A landscape with many peaks, sampled at points; each row gives a point and its height.
From any point a climber takes the steepest step (rise divided by distance) to one of its 2 nearest points. It stops when none of these is higher. Distance is the straight distance between rows; heights are no part of it.
Z224: [115 126 116 153 116 111 144 178 142 125 145 123  95 115 128 165 131  88
 135 138 134 154 147 135 143 146 171 133 127 128]  height 249
Z789: [130 131 130 168 146 172 135  70 163 134 158 134 138 118 125 102 104 128
 180 145 114 108 110 137 103 125  66 111 190 116]  height 111
Z753: [142 110 130  86  67 143 120  80 135  75  62 143 101  68 133 132 123 167
 127 150 121  96 125 105  93  85  75 128  79 163]  height 273
Z971: [ 97 121 190 153 147 133 157 115 121 133 188 142 175 155 136  93  75 101
 140 144 159  99  93 163  79 116 142 143 156  96]  height 85
Z663: [156 102 105 106  96 131  81 127 100 120  63 173 153 115 152 138 179 167
  91 104 101  97 129  78 162 112 113 144  88 122]  height 388
Z225: [187 135 116 120 168 191 130  85 167 139 116  94  82 125 136  74 176 176
  97  88 185 137  88 115 177 142 115  85 102 154]  height 239
Z76: [106 163 148 196 115 134 156 137 154 119 157 114 133 165 134 128 125 152
 163 140 154 126 104 108 102 107 162 174 156  59]  height 84
Z227: [147 115 131  92  94 118 174  75 100 148  80  83  74 104 120 109 164 190
 121 141 130 152 100 146 137 129 106 150 126 197]  height 255
Z306: [104 134 137 101 125  78 162 143 120 136 160 112 149 138 122 157 133  71
 145 145 148 156 102 154  57 140 160 136 160 140]  height 240
Z836: [118 113 187 104 128 112 113 117 112 128 134 138 184 142 115 141  94  85
 135 158  84  77  96 135  79 119  99 102 182 131]  height 112
Z885: [137 144 165 175 153 151 131  96 156 152 134 131 147 159 112  85  89 118
 183 133 104 107 124 179 112 126 102  84 175 130]  height 99
Z237: [170  86  58 145 120 111 181 139 167  93 147 124  95 131  79 140 170 111
  70  57 178 180 158  79 159 160 131 149 153 154]  height 282
Z156: [102 150 144 178  85 135 163  48 142 122 114 139 138 103 134  79  88 168
 167 154 162  99 131 147  90 100  96 153 125 102]  height 139
Z29: [189 100  95 135  92 144  83 142 115 146  79 160 129  94 150  94 212 168
 113 103  91 114 117  99 181 119 114 164 117 124]  height 428
Z655: [102 119 126 136  95 133 113  67 119 140 139 150 158  93 172 115 131  53
  92 183 122 143  97 143  79 124 174 170 116 127]  height 184
Z392: [111 108 186 138 151 138  93 184  97 132 149 104 121 117 142 183  99  99
 134 184  85  99 128 120 129 123 180 150 108  75]  height 229
Z709: [120 105  98  77 176 159 137 113  97 170 144 111 107 106 117 134 154 199
 166 143 133 130 141 133 117 161  82 121  84 157]  height 21
Z948: [126 150 151 153 114 123 116 176 114 182 136 111  83 119 117  92 108 157
 171 143 116  84 157 169 155 134 165 160  79 133]  height 267
Z277: [ 78 146 115 111 137 139 113 140 134  97 160 156 153 152 146 132  95 135
 117 112 178 102 142  88 158 143 117 123  89 100]  height 247
Z577: [117 128 201 114 142 108 123 119 116 130 102 149 196 165 125  97  72  79
 141 159 120  85 123 178  74 110 121  80 133 128]  height 101
Z973: [141 140 152 197  53 123 148  66 140 118  94 162 120  84 141  86 113 166
 167 150 127  88 138 154 112  74 114 168 130 140]  height 126
Z799: [ 99 112 123 170 141  86 104 171  88  94 175 157 132 139 139 168  99 110
 114 121  93 145 134  94 176  98 119 165 124  87]  height 323
Z113: [105 157 118 137 118 115 176 108 151 122 201 114 149 157 109 135 108  83
 152  95 194 145 149 151  96 127 114 123 167 155]  height 208
Z955: [133 129 136  77 149 150 174 177 111 116  93  79 132 159  83 112 128 139
  82  92 224 132 100 118 123 127 203  95 126 120]  height 44
Z201: [189 141 134 138 119 101 149 148 151 185 114  94  89 110 118  36 162 160
 125 105 154 136 132 194 178 145 138 116 143 161]  height 329
Z761: [161 164  98 150 123 169 152 151 143 165 143 130 161 176 108 102 202 143
 152  60 192 123 128 128 130 114 140 124 162 136]  height 213
Z365: [161 128 115 128 121 159 124 135 146 142  70 135 136 111 135  78 148 165
 152  83 154  82 109 134 148 133  95 101 129 133]  height 266
Z355: [ 88 128 144 118 122  92 140  86  88 130 176 152 185 128 146 121  94 115
 169 130 139  80 109 167 103 125  79 142 153 153]  height 70
Z511: [115 136 143 166 120 138 103 141 146 135 127 122  99 128 143 142 120 110
 126 152  76 135 144 142 144 149 146 117 122 143]  height 268
Z820: [156 161 120 120 163 158 145 168 154 137 111  60  65 166  85 104 104 160
 128  88 141 126 127 136 154 133 158  84 151 148]  height 47
Z170: [147  88 104  99 174 137 133 122 121 121 127 132 112 132 121 138 188 181
  67  94 137 186 126  92 178 157 126 125  71 162]  height 381
Z725: [145 133 125 140 162 134 110 176 152 138 100 105  90 145 113 173 157 140
 149 171  60 162 104  95  99 144 150 124 137  97]  height 144
Z397: [124 130 166 106  63 131 119  78 130 110  81 132 103 103 115 144  96 159
 142 169 100  89 140 157  96  78 113 131  75 165]  height 248
Z168: [131 106 115 141 193 150 110 192 156 143 178 132 113 136 103 158 123 102
 130 137 103 141 160 104 141 151 136  83 116  85]  height 16
Z712: [128 120 168 173  89 127 104 103 102 152 127 159 171 137 156 131 122  98
 136 148  86  90 102 156 110 112 150 166 151 136]  height 312
Z366: [ 93 143 136  77 116  94 127  94 103 128 128 150 185 126 163 130 106 111
 146 115 151 105 140 177 109 143  92 104 107 191]  height 60
Z494: [143 146  74 135 156 133 155 145 167  84 187  97 101 151  88 184 121  83
 140  86 182 155 142  95 100 122 122 118 183 114]  height 324
Z145: [ 82 145 155  81 125  82 143 134 103 131 134 129 182 135 122  97  57  71
 142 144 158  84 126 160  92 122 125  92 143 122]  height 91
Z167: [119 147 117 114 139 129 144 126 188 105 126 114 120 151 135 164 115  77
 104 128 131 170 121 119  99 161 145  85 144 142]  height 228
Z740: [164 124 132 128 153 150 134 162 197 146 137 106  87 146 120 138 176 110
 108 104 115 187 148 129 138 190 153  96  95 170]  height 408
Z859: [119 156 109  84 132  61 181 137 139 101 183 102 154 147  99 161 121  76
 156  95 198 168 133 133  68 148 147 155 142 158]  height 223
Z515: [175 104 136 103 160 170 113 102 158  99  65 100  96  95 141  84 138 203
 102  87 171  97  94  91 179 137 104  85  76 147]  height 272
Z341: [101 121 160 107 139  92 114 166 105 121 158 132 177 165 115 167 101  88
 136 126  93  95 101 116 117 129 126 129 197 132]  height 122
Z850: [111 136 168 200 151 178 156 102 167 136 170 125 148 164 138 107 101 112
 152 139 148 122  94 135  82 115 141 138 157  84]  height 97
Z27: [ 95 134 148  76 142 103 129 154 114 132  97 125 161 148 104 137  60 101
 130 114 150  84 134 138 122 141 130  68 152 152]  height 81
Z613: [117 153 161 111  69 108 132  82 122 118  64 105  91 132 143 141 110 131
 115 154  85 132 142 167 121 118 131 132  92 195]  height 231
Z652: [115 135 161 126 190 163 118 157 157 164 169  97 111 145 103 149  99  98
 152 157 105 112 144 141 108 159 134  71 140 107]  height 7
Z878: [150  87 145 180 121 153  57  75  96 136 157 178 159 120 166 137 142 133
 128 137  43 113 116 132 141  84 115 183 110 112]  height 494
Z708: [ 94  84 113 116 140 116  73  98  61 129 191 155 149  91 159 149  84  87
 103 142  96 113 150 141 157 102  93 139 112 108]  height 73
Z69: [147 114 144 177  84 156 103  72 131 161  82 160 155  84 137 104 145  92
 141 160  81 103 104 155  96 111 116 146 173 142]  height 337
Z914: [122 161 106 157 112 159 160 155 149 142 118 109 117 156 120 129 175 168
 146 125 164 136 115  93 113 124 159 172 135  74]  height 72
Z701: [116 108 195 151 168 130 155 126 144  66 224 128 124 158 174 150  62 105
 120 117 111 159  93 141  97 147 121 150 157 124]  height 165
Z219: [160 155  94 138 118 141 172 115 174 123 107 100 107 158 116 113 183 143
 114  75 161 183 118 109 149 145 133 122 186 172]  height 245
Z768: [157 170 131 137 128 111 127 192 159 195 152 100  80 123 108  65 131 162
 141 129 128 104 152 190 155 166 150 140 121 152]  height 294
Z47: [ 96 146  85 133 150 108 162 117 142  85 185 113 127 150 126 163 117 125
 145 127 153 165 118  91 102 118 105 135 164 100]  height 349
Z760: [117 160 119 106 123 137 147 195 140 111  93 110 143 173 109 141 124 118
 111  96 192 117 103  91 123 129 187 116 143  89]  height 33
Z572: [121 125 109  98  82 116 111 121 133  72  64 172 140 136 139 126 131 177
 106 107 131  84 109  68 151 111 102 138 106 128]  height 352
Z68: [139 158  99 172 166 137 110 188 184 122 180 110  90 161 105 136 119 122
 158  92 121 134 153 107 160 152 154 105 143 104]  height 26
Z812: [105 148 168  90 107  81 107 126 111  78 100  97 102 135 137 193  61 114
 117 160  75 120 130 116 118 113 141 135 123 143]  height 204
Z521: [110 112 175 187  87 103 123 107  81 152 181 124 153 114 167 140  99  99
 129 126 118 113 132 165 133  96 183 202 158 135]  height 289
Z556: [155 123  55 151 161 138 102 167 137 160 153 153  97 109 117  84 178 178
 115 118 108 159 147 111 173 137 108 166  89 109]  height 166
Z286: [133 128  76 127 129  61 110 175  96  79 103 126  86 118 118 203 103  98
 107 126  75 169 127 105 161  98 145 127 185 105]  height 371
Z383: [ 76 126 185  88 129  97 148 114  85 118 206 128 177 117 146  96  62  76
 147 145 145  91  96 148  86 125 124 154 140 121]  height 79
Z710: [115 120 119 147 121 106 171 144 141 123 184 112 118  82 125 149 131  56
 126 175 153 162 120 138  57 141 162 155 154  97]  height 259
Z267: [130 121 194 136 173 112  70 163 110 103 139 109 102 128 158 215  93 104
 127 159  62 149 156 122 151 121 167 129 104  88]  height 211
Z963: [131 106 127  84 127 111 144 140 111 146 124 131 143 131 123 123 152 139
 111  72 164 133 139 155 178 171 123 100 118 224]  height 116
Z998: [125 165 152  76 144  69 154 165 160  76 188 105 159 157 119 183  91  75
 174  92 208 166 136 116 100 144 157 143 107 132]  height 209
Z540: [108 139 128 129 103 129 155 149 123 144 100 112 112 145 110 122 146 168
 150 149 137 113 125 127 123 125 140 155 122 117]  height 61
Z443: [101 146 119 146 101 161 148 119 137 132 120 163 181 135 156  80 114 131
 132 125 203 100 110 120 106 118 140 145 114  73]  height 172
Z984: [ 99 161 104 194 100 115 134  94 153  91 137 154 122 154 153 128 144 161
 136 116  99 148 120  91 144 122 114 171 156 109]  height 401
Z597: [ 91 142 156 116 126 130 139 116 118 153 113 133 156 150 143 137 124 141
 150 139 133 115 128 156 110 145 120 114  87 153]  height 53
Z421: [ 97 149  98 173 130  73 145 117 122  83 171 141 132 147 141 168 144 142
 141 121 102 184 123 100 125 108  97 170 171 120]  height 374
Z105: [141 119  91 121 141 115  88 149  87 198 158 134 124  95 121 120 173 144
 169 122  90 101 150 166 137 143 108 141 142 166]  height 154
Z284: [151  82  90 117 155 110 122 173 110 138 150 125  80 110 110 152 157 135
  83  98 109 187 162 118 187 163 136 123  76 180]  height 415
Z180: [145 113 127  81 136 117 190 108  93 124  78  99 161 147 100  68 153 166
 107  97 234 136  90 157 126 109 132 112 145 150]  height 67
Z646: [114 115 125  99  87 121 141 139 110 143 114 112 110 108 143 150 142  85
  82 141 138 156 143 148 139 152 168 121 105 164]  height 230
Z317: [119 115 136  90  87 145 100 106  94 168  87 136 139  93 163 130 133  71
  84 151 123 117 141 170 117 136 164 114 106 143]  height 214
Z543: [139 129 174 131 111 121 128 148 114 123  67 138 154 192  95  81  86 141
 176 164 141  98 161 181 114  88 129  90 109 114]  height 65
Z264: [148  89 142 165 163 120  97 145 126 111 172 148 140 133 148 191 151  67
  98 153  51 190 109 125 105 121 130 129 156  92]  height 535
Z273: [135 131 114 147 183 174  80 126 164 150 188 154 151 158 129 125 144 147
 167 116 104 108 137 112 136 159  92  97 113  98]  height 242
Z713: [108 162 113 102 131 191 146  96 133 128 113 124 162 145 147  92 124 131
 116 126 217 116 121 136 102 122 136 111  75  86]  height 189
Z474: [109 153 133 110 105 120 153  86 150 130 101 141 160 121 131  69 100  69
 113 179 131 146  91 133  62 113 137 119 163 110]  height 396
Z852: [118 150  92 135  74 115 130 103 151  77  72 168 137 111 162  98 106 152
 127  72 159  82 128 110 164 121  80 126 143 137]  height 319
Z395: [176 118 153 146 109 144 135 133 133 120  51 140 154 195 115  37 128 131
 153 146 126 132 158 192 121 107 146  81 150 110]  height 77
Z935: [131 120 120 130 158 133 117 158 162 137 155 114  72 114 132 157 138 112
 107 132 112 179 184 130 167 180 142  98  56 156]  height 443
Z18: [131 161 123 132 149 132 125 191 171 108 112  95  74 162 100 145  89 132
 140 113 110 127 133 102 156 148 163  83 150 108]  height 35
Z229: [137 126 106 171 100 117 114 128 117 182 165 138 115  84 123 121 157 101
 146 133  78 127 164 173 150 136 130 151 182 168]  height 167
Z409: [ 92 122 106 119 132 140 142  93 137 111 171 145 153 109 125 107  93 107
 135 156 136  94 100 109  98 124  71 121 179  96]  height 123
Z291: [103  99 119 143 121 140  93 107  95 147 156 148 123  73 161 127 108 118
 141 158 115  87 154 147 150 131 113 133  88 124]  height 63
Z795: [101 105 145 152 139 136 108 100 123  94 174 165 157 131 139 129  85 143
 156 123 106  64 116 110 136 121  58 132 152  98]  height 137
Z718: [135 137  83 141 141 135 126 159 132 122 102 139 139 148  83 129 146 157
 141 124 101 117 105  59 128 114 105 133 197 108]  height 433
Z499: [115 121 142 175  78 156 130  84  95 172 129 130 119  94 159 121 136 138
 144 172 124 113 136 160 118 105 180 203  96 117]  height 234
Z101: [161 113 121  85 185 139 102 111 132 121  94 128 112 136 120 121 172 226
 105 102  97 144 138  85 156 153 101 113  70 153]  height 347
Z564: [ 90 156 131 161  82 153 160 109 136 113 119 130 132 128 119  85  77 158
 149 132 185  66 122 114 118  96 131 146 118  66]  height 153
Z429: [131 102 107 102 144 102 166 110 112  95 117 101 109 133  89 121 156 189
  87  58 176 150  94 115 182 150 130 135 155 192]  height 92
Z772: [165 133 154 164  60 118 101  84 125 138  96 140 117  70 125 103 131 159
 184 127  81  79 143 195 102  77 116 161 120 178]  height 113
Z905: [168 133  81 131 115 126 196 108 171  92 130  86  95 129  89 131 160 113
  67  60 198 185 131 105 140 144 141 123 178 175]  height 265
Z23: [101 140 133 130  67 112 135 108  80 149 103  89 107 120 145 170 148 131
 145 163 111 142 137 160 106 101 171 200 116 139]  height 253
Z876: [125 173 114 176 111 117 182  85 141 142 160 125 159 150 115  94 133 130
 172  98 167 145 167 180 111 118 104 109 202 149]  height 193
Z472: [111 145 178 112 168 133 111 106 160 105 123 128 153 167 144 170 121 124
 113 161  84 114 116  93  89 143 117  98 134 107]  height 206
Z972: [124 114 128 120 157  65 135 145 113  51 211 159 135 109 161 150 111  77
 104 138 117 187  77  94  87 101 137 166 134  60]  height 159
Z353: [106 174 114  93 139 160 142 122 135 110 116 106 126 160 104 115  67 110
 122  99 180  87 131 120 122 116 112  60 157 130]  height 69
Z486: [105 111 187 168 164 141 119 122 138  80 209 156 139 171 160 130  77 137
 132 113  81 121 110 113 137 131  90 135 150 118]  height 151
Z75: [136 132 144  87  86 105  99 116 123  80  66 121  89 138 105 182 109 152
  90 141  65 115 148  78 135  87 136 138 103 154]  height 188
Z413: [135 134 158 124 190 169  86  95 166 128 138 153 170 158 151 145 149 153
 152 132  81 112 137  99 103 142  74  84 126 112]  height 224
Z751: [162 155 151 186 125 153 142 118 157 163  92 136 143 177 111  60 135 121
 169 135 109 146 138 194 111 121 143  94 158 122]  height 89
Z182: [172 140 100 138 123 159 162 128 127 176 113 118 150 126 121  66 191 179
 145  79 201 117 116 146 132 128 111 129 151 117]  height 236
Z895: [122 121 110 131 135  57  85 173  73  80 152 140 128 125 140 206  87  77
  94 111  96 176 129 113 169  74 145 152 131  80]  height 345
Z146: [ 90 161 145  99  92  75 136 115 119  99  85 113 115 146 139 155  78  95
 111 138  99 128 124 148 129 136 137 115 140 181]  height 217
Z526: [104 129 165 160 112 115 141 106 151 119 155 156 154 126 181 122 113  59
  95 154 141 164  98 147  87 137 198 150 102 126]  height 169
Z738: [110 110  84 150 155 119  95 175  77 146 159 177 132 105 115 140 124 137
 111 125 106 126 155  94 177 104  95 133  94  81]  height 297
Z829: [117 150 110  93 103 123 167 133 129 135  74 127 172 161 104  78 126 108
 119 146 179 126 103 126  72  98 144 117 176  93]  height 435
Z578: [143  88 103 114 141 141 136 161 149 135 145 136 103 110 112 103 164 148
 100  64 178 123 142 118 205 172 123 103 107 168]  height 130
Z357: [172  88  71 134 156 100 116 182 111 143 139 124  74  94 102 183 172  98
  98 118  86 219 164 133 146 132 146 136  97 133]  height 448
Z236: [111 109 157 131 163 114 111 123 143 126 199 149 143 130 151 191 132  67
 107 142 110 158 175 123 132 167 117 122  82 142]  height 195
Z405: [156 136 150 140 129 168 154 143 190 157 105 104  91 154 128  78 157 107
  93 113 157 173 139 169 154 165 163  65  89 148]  height 369
Z631: [142 176 126 194 122 141 185 102 130 132 159 113 160 172 106  77 107  99
 152 120 183 159 177 197  98  82 138  96 196 106]  height 182
Z384: [105 149 178 108 164 106 117 138 145 103 183 132 176 162 158 205 132 111
 134 123 144 175 161 104 135 158 133 144  66 141]  height 210
Z585: [105 121  85 130 160 152 108 166 114 138 169 158 149 130 127 123 132 169
 150 115 168  97 151  89 171 141 102 129  85  86]  height 270
Z454: [113 116 122  89 106 146  72  59 102 141 125 127 149  83 177 147 133  68
  81 182  97 133 124 129  97 120 141 152 101 125]  height 198
Z100: [132 136 132 136  76 143 133  78 131 145  63 150 157  91 131 108 143  94
 127 187 116 132  98 123  57 106 118 159 174 127]  height 363
Z89: [142  90 149  93 135 140 128 180 112 169  77 129 140 107 121  91 144 136
  96  95 187  73 114 130 170 157 156  78 103 135]  height 20
Z930: [155 178 113 108 152 183 151 130 130 126  82  82  98 175  80 100 108 147
 131  94 156 106 125 134 121  93 118  68 161 143]  height 59
Z196: [139  80 131  73 129 136 105 189  80 148  75 127 114  97 100 129 125 151
  94 120 126  58 136 100 178 141 158 115 106 134]  height 9
Z841: [121  99  99 135 130 114  58 114  78 133 168 127 117 108 130 159  87  75
 102 126  55 130 157 144 186  92 105 134 147 115]  height 80
Z326: [124 154 102 143 100 140 140 126 152 123 104 148 136 146 144  90 133 150
 127  66 174 106 131 130 171 136 115 111 151 141]  height 293
Z995: [171 123 135 140  99 137 157 162 130 191  86 106  90  75 108  43 161 141
 110 142 144 123 124 142 166 138 145 129 165 126]  height 370
Z894: [134 164 112 172  96 109 154 123 139 175 147 122 125 104 116  92 156 156
 165 105 120 130 158 165 144 145 115 136 184 166]  height 180
Z367: [101 105 103  41 146 144 137 117 103 125 101 140 151  88 139 117 123 149
 105 139 189  92 128 109 113 157 114 104  81 127]  height 41
Z178: [117 115 129 101 141 104  89 163  80 154 137 146 191 154 114 168 145 125
 147 124  85  83 127 105 131 125 113 125 158 139]  height 131
Z134: [153  99 110 136 113 139  46 101 107 153 126 120  98  84 115 134 101 111
 136 149  30 104 163 138 156  89 110 142 128 121]  height 90
Z996: [109 119 133  83 150  70 121 185 129  85 178 124 143 117 128 191  93  67
 130 126 160 163 149 104 120 148 161 128 101 128]  height 192
Z653: [117 135 105 129 154 166 126 115 166 136 168 135 147 158 124 141 139 104
 132 112 145 132 131 116 114 150 105  85 140 130]  height 222
Z254: [ 87 147 177 124 163 135 102 121 131 111 183 153 170 150 176 156  92 149
 146 128 140 117 152 109 167 154 108 128  62 130]  height 227
Z603: [120 122  90 172  94 123 107 113 124 123 120 184 146 115 150 123 158 137
 131 134  96 109 125  90 157 117 104 167 155 102]  height 436
Z175: [125 123 169  81 161  56 124 159 118  64 218 134 153 118 152 181 107  67
 148 131 151 183 114 100  94 130 146 170  91  94]  height 177
Z149: [151 150 132 117 168 146  78 113 165 139 110 138  91 133 147 126 160 184
 119 135  59 132 159 114 155 158 107 119  59 139]  height 317
Z502: [137 138 128 182 100 171 135 117 136 195 115 135 110  95 147  90 184 149
 148 169 111 142 130 160 114 137 169 183 101 122]  height 215
Z307: [111 146 152 106 161  76 123 182 125  55 123 115 105 150 126 206  80 135
 146 142 122 150  94  88 112 123 149 123 143  73]  height 179
Z938: [118 133 112 171 125 151 120 121 139 169 151 149 134 142 149 132 207 151
 146 149 112 163 124 127 106 155 146 176  93 129]  height 197
Z978: [141 109 168 146 157 144  66 118 105 145 142 148 154 145 135 164 157 121
 125 163  32 120 123 112 121 113 124 144 127 108]  height 544
Z209: [122 143 127 160 127 166 118 107 145 106 151 136 139 135 115 102  90 172
 185 111 150  46 117 111 127 100  80 126 136  79]  height 136
Z619: [156 122 127 120 112 133  99 131 137 105  67 107  66 119  88 175 120 145
 118 184  33 140 133  76 117  88 115 125 116 128]  height 173
Z64: [126 109  73 141  99 148 145 136  90 171 138 110  85  36 119 119 154 118
 112 177 119 143 163 132 138 121 123 162 166 108]  height 308
Z528: [195 104 120 104 149 146  85 117 165 107  81 121 105  98 155  91 167 216
 136  91 112  95 115 103 164 146  75 120  61 150]  height 309
Z77: [119  96 180 152 171 109 133 112 155  85 230 136 120 130 172 178 107  75
 113 144 102 194 131 139  95 152 122 141 102 132]  height 181
Z461: [123  94 100  59 173 150 137 107  96 132 106 107 121  96 113 123 130 200
 140 101 172  98 122 125 134 158  84 103 104 162]  height 30
Z368: [141  96  94 110 105 137 161 154  96 185 116 104  90  61 113 107 172 143
 103 147 144 129 133 133 154 136 143 145 146 144]  height 333
Z221: [136 121 106  99 170 128 124 158 105 109  75  96  83 118  99 189 127 149
 118 181  72 175 115  87  95 116 132 130 120  97]  height 158
Z218: [134 140 148 136 159  88 100 179 142  67 137 128  90 149 145 217 102 120
 131 123 100 176 134  99 157 132 150 106 118  86]  height 194
Z124: [145 140 132  79 163 195 140 112 127 141 103 103 143 148 133 103 149 154
 105  94 215 114 120 131 125 138 131  76  84 127]  height 207
Z750: [139 122 114 108 153 128  95 164  91 169 133 130 141 153 117 150 181 173
 148 121  86 126 138 124 127 143 121 144 117 152]  height 143
Z480: [149 102  67 124 131 107 167 150 170  78 160 115 100 136  94 161 125  72
 111  75 199 163 161  82 124 148 139 138 115 118]  height 302
Z452: [ 99 154 154 128 134 128 140  85 178  85 115 108 119 159 133 142  82 102
 125 157 100 129 103 114  96 131 117  92 147 123]  height 212
Z65: [147 137 157 143 130 152  80  99 176 122 107 138  86 117 127 123 111 137
 136 161  47  97 140 117 134 134 117 108  96 140]  height 290
Z426: [155 117 143  79  89 113 165  60 129  95  34 106 113 120 124  99 154 186
 103 118 153 132  73 119 119 117  92 124 109 187]  height 278
Z457: [119 119 146  64  98 103 161 151  96 131  36 121 153 148 118  65 106 117
  87 144 177 116 126 155 118 108 160 101 105 127]  height 43
Z550: [143 132 117  97 130 116 198  64 110 120  97  77 105 125  97  89 144 201
 107  88 214 154  91 138 148 121 107 126 166 177]  height 78
Z596: [123 137  89 150 110  86 121 172 114 103  90 124 117 139 103 172 135 137
 127 129  78 145 115  76 136 101 136 152 204  99]  height 399
Z212: [136 136 152 120 110 160 149 111 146 154  72 108  94 134 141  77 120 148
 116 137 153 135 138 167 145 148 135  85  77 146]  height 332
Z957: [152  97 117  95 163 108 148 120 120 127 110 113 129 119  89 100 167 178
 123  53 151 132  99 147 175 168 110 102 173 226]  height 103
Z473: [ 98 153 124  87  87 107 122  94 116  90  85 145 133 139 156 139 129 158
  97 138 131 118 121  89 120 123 124 152  81 142]  height 325
Z255: [111 145 109 124 109 138 149 135 144 129 104 141 166 157  98 119 145 116
 136 133 143 113  93  93  91 114 127 129 210  99]  height 473
Z886: [110 151 166 170  76  69 144 128  88 125 153  94 119 114 148 177 119 109
 150 145 118 147 131 174 123 107 181 199 167 128]  height 271
Z909: [116 111 102 156 110 153 173 122 134 172 155 124 112  62 109 122 140  84
 126 185 148 150 152 152 104 146 131 133 159 114]  height 284
Z25: [169 116 100 175 110 143  54 115 122 150 109 190 142 111 150 116 170 147
 144 125  50 109 132 119 157 116 108 163 128 112]  height 478
Z230: [136 123  85 160 171 146 106 142 124 164 162 163 129 128 133 136 190 164
 130 140  93 178 143 115 128 132 107 149  63 100]  height 183
Z953: [114 126 185 149 113 139 101 164  89 176 146 112 127 116 127 143  98 115
 156 166 108  78 151 157 144 120 171 161  88 106]  height 246
Z240: [148  97  96 153 153 122  89 143 112 136 143 124  97 100 135 196 146  71
  96 152  66 218 140 142 124 101 143 130 116  87]  height 488
Z943: [145 121 122 159 164 122  88 144 111 122 126 162 152 152 116 173 158 128
 110 145  35 166 101  76 119 103 103 128 141  90]  height 597
Z143: [149 123  87 119 154 164 121 171 161 145 130 116  75 119 112  82 161 172
 110 108 137 129 132  97 180 161 134 125 101 115]  height 148
Z6: [108 100  89 115 123 165 126 123 124 147 118 153 139  67 153 106 129 123
 130 152 158  97 130 132 124 152 108 111  99 108]  height 52
Z862: [122 109 134  68 118  96 200 153  92 139  91 101 142 140  92  87 133 125
  86 118 219 150 109 156 127 128 176 104 141 149]  height 56
Z778: [133 110 146 109  99 135 155 181  92 164  66 141 168 140 135  66 141 111
 111 120 188 107 126 172 145 131 161  99 104 114]  height 32
Z10: [155 100 142 138  95 142  64  63 120 140 124 139 110  68 138 132 106 125
 171 141  57  78 147 169 124  86  96 136 120 159]  height 100
Z921: [113 131 117  82  87 121 153  71 119 111  62 132 127 101 155 104 129 167
 120 130 155 114 106 132 105 129  90 141  90 161]  height 301

Call two points neighbours if one is among the 2 nearest of the other. Go from one point of each pair to the other, from neighbour to neighbour, staying as high as possible. Name the lowest point that can't be avoided.
Z943, Z167: Z652
Z943, Z935: Z284
Z943, Z995: Z307
Z167, Z273: Z653

Where does a climber stop that starts at each point below?
Z778: Z255
Z23: Z255
Z486: Z255
Z655: Z943
Z225: Z943
